Each row is a point on a tangle of strands that fork, close into loops and nearly touch. The rows are in no order.
Two points are linked if the straight distance between their rows is under 42.5.
K766: [ -9  21 -32  -2 -14   8 -24   8  56   2  23   2  -8]
K591: [  6   9 -39 -11 -25  -9 -12 -16  57  -9   2 -17  -4]
K266: [ 33  57   5  21 -40  32  62   5 -14   3  12   1 -25]
K13: [ -4 -23   1  10   6 -40  15  -6  50  15  -7   8 -24]
K38: [ 26  26  -2  11 -41  21  22 -10  34 -11   8 -10 -21]
K453: [  1 -16 -25 -23  31 -27 -37 -19   8  13  -8 -15  14]
K969: [-18 -56   1  -9 -13   9   3 -14 -39 -24 -16  -2  24]
K577: [-11  24 -32 -22   6  14 -45 -16  11  13  23 -10  10]
K660: [-13 -26   8  -7  39 -16 -44  13  -2   3 -14   4  19]
K908: [ -2 -59   1 -17 -10 -15  11 -21 -13 -10  -5 -14  32]
K901: [ -1 -36  11  -5   8 -34   7 -17  23  13   1   1   2]
K485: [ -5 -25  -9 -13  39 -18 -46   1   4  11 -11  -4  15]
K716: [ 15   9 -10 -10   5  -2  -9 -32   3  10   1 -10  -6]
K817: [  6 -33  18  14 -32 -21  70   9  19  14  10  12 -23]
K682: [ 23   1 -27  -8 -24 -13  12 -41  31 -13  -4 -18 -11]
K976: [  2  16 -37 -15 -22   0 -22 -14  46  -3  12  -9  -2]
K892: [ 16  24  -9   2 -31  11   8 -20  34  -7   5  -9 -19]
K124: [ 30  49   8  22 -21  18  62   6 -22  16   7   3 -24]
K527: [ -3  -9  29   6  24   4 -11  25 -29  -7  -6   9  12]
K341: [-21  23 -26  -5   4   5 -29  -1  38  16  20  -2 -10]
K944: [-30 -55  12   3  -3   3   6  -3 -28 -17 -20   0  17]
K608: [  1  22 -37 -31  -6  -1 -35 -26  13   2  16 -20  10]
K494: [-41 -25  25  15   9   5  14  29 -35 -16 -18   8  14]
K812: [ 34  53  10  15 -47  33  42   3   6 -10  19  -5 -24]
K918: [  2   9  25  11  33   0  -2  35 -23  12  -6   6   5]
K541: [  7 -26  16  -5  16 -18  -1 -14   7  13   0   0   5]
K403: [ 12  20 -37 -33 -19  -8 -17 -35  14 -13  11 -27   5]
K411: [ 17 -18 -22 -21   5 -32  -2 -39  12   0  -2 -17   3]
K440: [ 25  47  12  24  -6   7  55  16 -22  29  -1  10 -13]
K720: [  0  -2   3  19   5 -29  29   8  42  15  -5   7 -34]
K526: [  3  32 -11 -13  21  37 -55  -7 -24   7   6 -14  11]
K393: [-22   9  26   0  30   1 -39  33 -48 -21  -9  30  12]
K911: [ -9  33 -18 -16  16  29 -51  -6  -2  16  22  -8  11]
K904: [-26   3  31  -1  16   8 -17  24 -65 -30  -5  31  11]
K909: [ -7 -32   7   0   8 -42  10 -12  40  15   0   5  -9]
K642: [  9 -15  21   0  25  -2 -15   2 -13   7  -2   0   7]
K213: [-22 -11  19  -8  28  -6 -47  18 -36 -26 -13  23  19]
K284: [ 21  -9 -33 -19 -10 -32   7 -44  24 -11  -3 -21  -7]
K992: [ -8  33 -21  16 -13  10   0  38  63  10  17   0 -17]
K452: [-32   0  30   1   4  16  -4  20 -75 -29  -6  29  10]
K664: [ -6 -55  14  -8  -6 -15  17 -17  -2   4   0  -6  23]
K573: [ 17 -11  11  21 -17 -20  62   5  18  12   6  12 -31]
K695: [ 12  13   2  26  -8 -17  49  11  31  11  -5   3 -34]
K499: [ 12  -7 -16 -16  17 -17 -20 -31   4  10  -3 -14   3]
K388: [ 19  16 -16 -10 -21   3   2 -38  17  -3   3 -10 -11]
K779: [ 25  -8   6 -11  21  12 -34 -11 -46 -21  -9   4  18]
K935: [ -4  24  12   8  40   1 -11  27  -9  28  -5  -3  -8]
K256: [ 20 -20  11 -12   6  13 -24 -10 -57 -34  -3  14  24]
K549: [-10 -31  17  -9 -19  28  -3   1 -73 -31  -4  19  14]
K981: [-26 -16  29  10  13   5   3  31 -33 -14  -9  11  16]
K702: [-24 -26  21  -5  26  -9 -38  16 -17 -16 -17  13  22]
K650: [  4  56 -10  30 -15  -1  46  33  35  22 -15   3 -20]
K74: [-38 -54  20  11   0   1  24   7 -12   0 -17  -7  10]
K368: [ 33  37   5  12 -48  29  31  -5  25 -14  14  -9 -22]
K974: [ 14 -38   9 -16 -17  23  -5 -10 -62 -33  -1  11  25]
K954: [-25 -25  20  -2 -11  24   3   7 -68 -29  -7  19   9]
K293: [ -4  20 -29  12 -14  10 -17  29  68   5  26   3  -8]
K498: [ 13  30  -4  32 -20  -4  51  19  41   9 -10  -3 -32]
K971: [ -3 -52   1 -19  -4  -7  -6 -15 -33 -27 -11  -8  38]
K350: [ 21  35  21  24   7   2  49  29 -28  38  -7  16   6]
K511: [ 19  20   1  -8  21  28 -38 -17 -30   1  -4 -13   6]
K735: [-17 -47  25   4  -1  -8  25   1  -1   8   0  -6  12]
K355: [ -8  47 -15  23 -14   2  22  38  51  17  -1  -3 -24]
K853: [-30  24 -21   0  28   7 -34   6  23  28  18  -1 -10]
K877: [-19  25  -7   5  34   4 -24  15  10  31   6  -5 -16]

How many points has the smallest loop of links through each point below? Write - if it is on no loop.
K577: -
K944: 7
K411: 6

A tip is a point with one link. Name the tips that can be reached along the links from each point below, in the order of the rows.
K981: K591, K817, K494
K256: K779, K350
K608: K403, K511

A piece is all that can be reached along the links. How many separate loops has the piece of each point below (a circle has one, a figure eight two, a Y none), and how many tips (points with one link)?
K74: loops 1, tips 0
K541: loops 1, tips 3
K368: loops 1, tips 2
K526: loops 0, tips 2

Name the points in between on the shortest way along the links from the first point to the second, in order.
K440; K388: K124 K266 K812 K368 K38 K892
K573; K901: K695 K720 K13 K909
K992; K853: K293 K766 K341
K341; K935: K853 K877
K498; K817: K695 K573
